Points, in no order, along strands that fork, close into loops and pass close to each other.
Points whose rows are less than 55 apart are linked; no others are. Some points are linked to none.
Mize: [  3  10  -1  -3 -18 -21  -8 -20  -5  -4   1  12  20  30 -13 -15  15   9
  -6  17]
rup: [ -5 -10  38  18 -24   1 -11  10 -12  12  19  15  -5  -9   9   9  -9  13
 -12  -4]
vifeb: [-13  -9   8   6 -25  -5  24 -12  11   2  -2  26  10  14   7  -4   6  13
 -16 -10]
fuzab: [-11  18   2  47 -14  -9  36 -12 -37  21  -1  41   4   1  -3  14  -7  33
 -19 -14]
zoli: [ 17  18  14  14  -8 -21 -16 -17 -19   4  -6  11  27  36 -13 -24  28  19
 -12   7]
Fuge: [ 11 -10  -1 -18 -12 -17  -3   2   6 -25  11 -13 -27  -1  -4  18  -6  -5
  -7   2]
Mosos: [  0   9 -15 -15   3  11  18  24  33  -9  26   2  -3  -8  14   4   3  -6
  11  -8]
Fak: [-29 -16   2  15   7  34  18  13  -3  10  17  20 -24  -1  13   6 -18   3
   1   2]
numon: [ 25   3  25 -12  -5   1   1  24 -16   9  -3  -6   5  -1 -10  17   2   9
 -17  25]
Dini: [-20   6  -3  -4 -32   7  24  40  -7   6  16  -3  14  -1   4  -1 -11  16
  -6 -23]
Zifim: [ 22   9 -21 -11  10   3 -12  -4  -4 -12 -28 -13  -6 -38   1   7 -11 -20
  18 -12]
Gateb: [-12 -13 -10   3  -3  -5 -11 -22   1  33  -4  10  23  28   4  -5   5 -14
  -2  -1]
biz: [ 15  14 -13  -7  -7 -13 -20 -29  -2   4  -3   6   6  22 -12 -10  11  -3
   5  28]
zovod: [ 32  -8  20   6  -8 -20   0 -12  -3 -15  -8  14  15   7  -7   2  11 -13
 -39 -17]
fupel: [ -5  18 -15  19   4   9 -41 -36  -2  -5 -39 -15  10 -13  -8 -26   2  -4
  40  -5]
rofi: [ -6  10   8 -13  17   8 -16 -17   5 -20 -21 -19  -3   6   2 -12  -3  -3
  30  13]
Goda: [ 30 -15 -12 -17   5   2  -9  -4  -6  -2   4 -21 -31   7   4  15  -6  -8
  -5  -6]
Lev: [-11  -5  24  -5   5 -19  -7  -8 -22   0   1  -3  29  23  -3  -5   3   9
  -7 -15]
Kidu: [  0 -17   3   0  -3  15   5  -1  12   5  16  -1  -7 -10  19 -23   3   4
  -1 -18]
giz: [ 30 -10  -3 -12   3   5  -8 -22  -4  16  -6 -21 -18  13   7   1  11  12
  -1   0]
Zefil: [ 28  -1  16   0 -14  17   3  29   5  20  19  -1  -4 -18  -7  23   6   4
 -22  13]
mar: [  9  -3  40   0  -7   5 -21  -1  -7   4   2   1   6  -3  14  -1  -5   0
   4   6]
fuzi: [ -2  -8  12 -17   7 -21  -8  -4  -6  -8 -15 -14  13  15   0   7  -5  -4
  -1  -4]
geb: [ 17  24 -19   7   8  26 -25 -39   7 -16 -24   3  -5   1 -17 -19  -2   0
  27  33]
Mebe: [  9  34 -13  16  15  17 -31 -40 -10  -9 -44 -13  32   2 -22 -24  -3  14
  35 -11]
filol: [  2   8 -22  -9 -24  10  10  44  19  -6  21 -37 -13 -14  -2  -1   5  10
  -1  -9]
Sef: [ -8 -17 -16  -1  -3   8  -8  39   7  -1  10  -6 -24 -13   8   3 -13 -30
  -4  19]
bigeg: [ 27   3  25  -3   5   6  13  17 -23   0   0  16  15   8  -8  -1   6   9
 -32  14]
Fitol: [ 10 -17  -6  -5  15  19   6 -17   9  12  11   7   8   1   8 -18   5  -7
 -13  -7]
tefen: [-11   5  12  31 -20 -25  21  14 -30  17  11  22   3   3  -8  18   1  26
 -28 -19]
nazo: [ -7 -19   4  27  -5 -14  -4 -31  -2   0  -8  26  22  34 -12 -13   8  -9
 -33 -25]
Nobeb: [ 18  18 -15  -6  -3  -6 -16 -26   1 -12 -43   0  -4 -27  -4  13  -3 -18
  25   5]
Zok: [  1   9  24  13   0 -12  -1 -13 -30  11  15  21  23  30  -9  -9  19  23
 -21 -10]
saka: [-29 -13  10   3  -1  -6  -2   5 -11   1  22  -8 -22  17  12   5 -10  11
  11 -13]
govag: [ 26   5  -9 -30   1   8  20  12  11 -20 -26 -17   1 -18   0  -4  -4   2
   2   1]
vap: [ 15 -15   8   9  -5 -17 -13 -33  -4 -11 -16  10  15  19  -7 -11   8 -15
 -24  -8]
niro: [-11  -8   1  -6   2 -16  21   6  10   0  30   1  -5  -1 -11  31  -6  -3
 -15 -19]
ral: [  3   5   7 -14 -22  -1   5  40 -14   0   9 -13  21   5   8   2 -14   6
  -6 -22]
vone: [-29 -13   5   3  -6  13  15 -13  26   5   0  24   7  12   4 -16   2   2
   2   8]
nadur: [-11 -20   2  -5  -8  12   5  29   2  -1  -3   4 -22   2   5   5 -14 -12
  -8  31]
zufa: [  7  21  -7  -6 -14 -13 -14 -20  13 -25 -29  -5   1 -30   0  -8   4  -9
  31   9]
niku: [ -2  -5 -26  -5  27  11  -8  12  22  -9  -5  -2 -25  -2  22  -9   6 -27
  18  16]
gupu: [ 10   4 -18   2  29   6  -6  17  20   6 -17 -21 -21 -47  10  -6  18 -12
  23  16]
keruk: [ 11  -9 -10   0 -20   7   7  19  13  -1  26 -18 -17 -18   7  -7   7  11
 -13 -29]
sase: [-10  -5  16 -13 -14  -8   7  24  20   2   4 -20   2 -13   4   5   4   7
   2  -1]
Pavid: [-18  -1 -26  -8 -14  10  22  50   9  15  16 -19  -1  -5   5  -1   4   6
  -3 -11]
Dor: [ 31  22  14   3  15   2 -15 -38  -5 -13 -21   0  25 -10 -19 -10  10   5
   5  15]
kepip: [-35  -8 -16  11   6 -10  20  -3  -6  16  19  25   0  11  -1  16 -14  -9
  -5   0]
Tivif: [  2  16 -13   4  -6  -3 -32 -33   9  -7 -13  -4  26   2  -4 -37   6  -6
  23   3]
Feg: [-53  -1   6  32  14  -1  23 -15 -25  14  19  18  -1  -2   1  -7 -12  22
   4  -7]
femu: [  5  -2   3 -15 -15   4  16  13   4  16   7 -13 -17  25   1  32  -1  16
  -6 -13]
pami: [ -5  13  -3 -15   5   0  -4   7  -7  -6  30   8   9  -1   3  -9  -5  -5
  12  12]
gibet: [ -7  11 -23  10  31  14 -17  -9  27 -21 -32  -1 -19 -16  13 -13   5 -26
  33  14]
Tof: [ -6 -14  -5   0   5 -23 -23  -2  20  -7   9 -12 -17 -20   9  -1   5 -25
  18   7]
lofa: [ -9  -6  14 -14   7  -6   7  16  25  -6 -19 -29   0 -21  12  -5  10   1
  15  -1]
tet: [ 17   4 -14 -17   9 -14  -6  10   1 -13 -11 -31  -1 -28   3  19  -9 -20
   9 -18]
Muf: [-14  -4  -7   3   2   7  11  27  15  25  31  16  -4 -14   0  26  -5 -21
  -4   8]
tadel: [ 29  10  13 -16  24  -2   1 -30   0  -7 -14  -1  14  -4 -13   7  15   1
  -5  10]
Nolal: [-32  -7   1   9 -20 -12   8  18 -22  10  21  -2 -15  15   3  21 -13  17
   1 -17]
rol: [  3   9  10  -7  15  -6 -27 -31 -10 -23 -37 -28   4  -1  -4  -2  -4  -1
  30   3]
Rifot: [  7  13  -6 -15   2  -1  -5  -8   4  -3   0  -1  -6   3   5 -10   8  -4
  21  16]
gasu: [  5  -2   0  -5  18  16   0 -30  -1  -1   6   8  21  16  -5 -21   3   2
  -7  -6]
Koro: [ 25   1  10  -7  -6  16  -9  20  16  -2  13 -14 -17 -29   0  17  -3  -9
  -4   8]
Ziv: [  0   8  -2 -23  -6  -3   2  28  -6   7   4 -21 -16  21  10  20 -10  -1
  11   6]
kabig: [-22   3  -7  -5  16   9  20   4  35  -8  16  15  -8  10  14  -7   6  -6
  14   4]
foger: [ 22   3 -11 -11  19  19   6  11  20   6   5  -7 -10 -38   4  -5   9  -9
   4  16]
zepo: [-18 -13  14  35  -8 -29  13 -11 -41   4  -2  23   6  13 -10   1   3  23
 -35 -22]
budob: [ -3   9 -24  11  18  19 -19 -31  26 -20 -21   0 -15  -4  -1 -29  10 -14
  30  24]
rado: [ -1  10  -7  -2   8 -25 -26  -7  17 -14 -14 -24 -10 -26   6  -3  14 -14
  34   9]
Dos: [-27 -20  14   3   2  21   9  17  -5   3   8  15 -13   3   4   9 -22 -12
  -9  15]
Vipi: [ 31   9  -8 -23  15  -1  12  -8   3  -3 -24 -10   8 -19 -10   2   9   2
  -6  11]
piv: [-34  -5 -10   7   7 -20  33  -6  -1   3  20  20  -8   4 -13  29  -5  14
 -12  -5]
kozol: [-26   1   2  30 -28 -21  22  16 -27   0   5   3 -11  -2 -13  30 -21  26
 -17 -19]
mup: [  3  -4  19   5 -28  -8  21   5   4 -11   9  14   5  -1  -4   2   5  21
 -28 -10]
pap: [ -9  -6  32  -2  18  14 -21 -17   1  -2  -1 -10   7   6  12 -12  -5  -5
  18  -3]
zeso: [-24 -10 -23   7   2  -2   3 -16   1  31  18  21   2  16  -2   2   4 -10
  -1   8]
tado: [ -1  -4  12 -10  16   2  27  12 -21   4  11  20  19   9 -11   5   2  16
 -28   2]
Duzam: [-12 -10  -3  -3  14  14  33  21 -17  18  23  15   5  -5  -4  11  -6  17
 -21  -7]
dagel: [ 20  10 -23 -26   3   8   9  28   9 -16  -5 -35  -4 -14   4  13 -13 -12
   9 -20]
tisa: [-29 -14   7  11  14  18   1  42  21  -2   8 -12 -23  -2  27  -1   2  -6
  13  -9]
sodi: [  3  -4  -3  -5   0   1   3   5 -21 -10   5  29  23  17  -2 -11 -19 -18
 -19  -4]
tikun: [  5   0   8 -25  -7 -14  -3  20  -3   2 -20 -17   8  19   4  22 -17  -7
   4   1]
pil: [-30 -12  -5  10   3  17   8  36  -1  13  25  -4 -31   3  20   3  -6   5
   9 -13]
Dut: [  2   3 -18  -5  34   4  -8  -2   5  -6 -37 -26 -22 -54   6  -8  21  -5
  32  -1]
zabu: [-32   0  -7  42   0  -3  27 -15 -28  21  14  32  -4  -9  -8  -5 -10  23
 -10   3]
pasog: [ -7 -13  15   7  -9   8   2   3 -17  21 -11  29  11  23  -3  -1  -6   3
 -19  25]
sino: [ 23   0  28   3 -16 -14  15   5  -7 -18  -5  22  10   6  -9  -2   9   4
 -34  -1]
vop: [ 37  22   0  16  10  10 -33 -44  -2 -10 -28   1  17  18 -35  -7   8   9
   1  21]
lifav: [  6  -5   3 -13 -12  -6  -8  21 -32  -1  15   4  12   6   5  -2 -20  -7
 -10 -19]
puduf: [ 24  23 -15  18   2  19 -29 -52  13  -4 -17   1  12  17 -29 -19   3   7
  17  25]
vanu: [ -8 -21   7   7  -9 -20 -20 -12  15  10  14  -4 -13  -3   5   7   5 -15
   2   0]
dev: [  2   4 -22  -1  17   6 -17  34  14 -13   0  -6 -25 -14  16   7  -3 -32
  18  25]
kebil: [-14  -7  12   5  -8  -4   9  24  14  12  25   0   3 -15   1  24  -7  -3
 -10 -14]
mip: [ 13  -7   5  -7 -14  -4   4 -16   0  17   2  -6 -10  29   5   8  10  19
 -14 -14]
tafom: [ 12   9 -13 -10   0   0 -10 -25  -1 -11  -1   1  28  14  -2 -39   2  -2
   5 -11]

A piece is all that can be reached along the links. How many separate loops has the piece of each point below (a circle has one, a figure eight two, a Y none), and how many tips (points with one link)?
rol | loops 0, tips 4
Vipi | loops 0, tips 4
lifav | loops 0, tips 2
nazo | loops 0, tips 4
niro | loops 0, tips 3

A fork is a point with three links, a tip a point with one. Leave the first point through the second and follow the links. Name the first fork or tip that comes.
Rifot, biz | Fuge
Kidu, keruk | sodi
filol, keruk | Mebe
tet, Zifim | vanu
Fuge, Goda | Rifot
Dut, gupu | bigeg
puduf, geb | pil

Name the points in between on the shortest way along the links from the first point to the second, in order.
tado, Mosos | bigeg, sino, mup, vifeb, vone, kabig
tikun, rup | fuzi, Lev, Zok, zoli, Mize, biz, Rifot, rofi, pap, mar
vop, Dos | puduf, geb, budob, gibet, niku, dev, Sef, nadur
fupel, ral | Tivif, tafom, gasu, Fitol, Kidu, keruk, filol, Pavid, Dini
geb, Feg | budob, gibet, niku, dev, Sef, nadur, Dos, Fak, pil, saka, Nolal, kozol, tefen, fuzab, zabu
zovod, foger | sino, bigeg, numon, Zefil, Koro
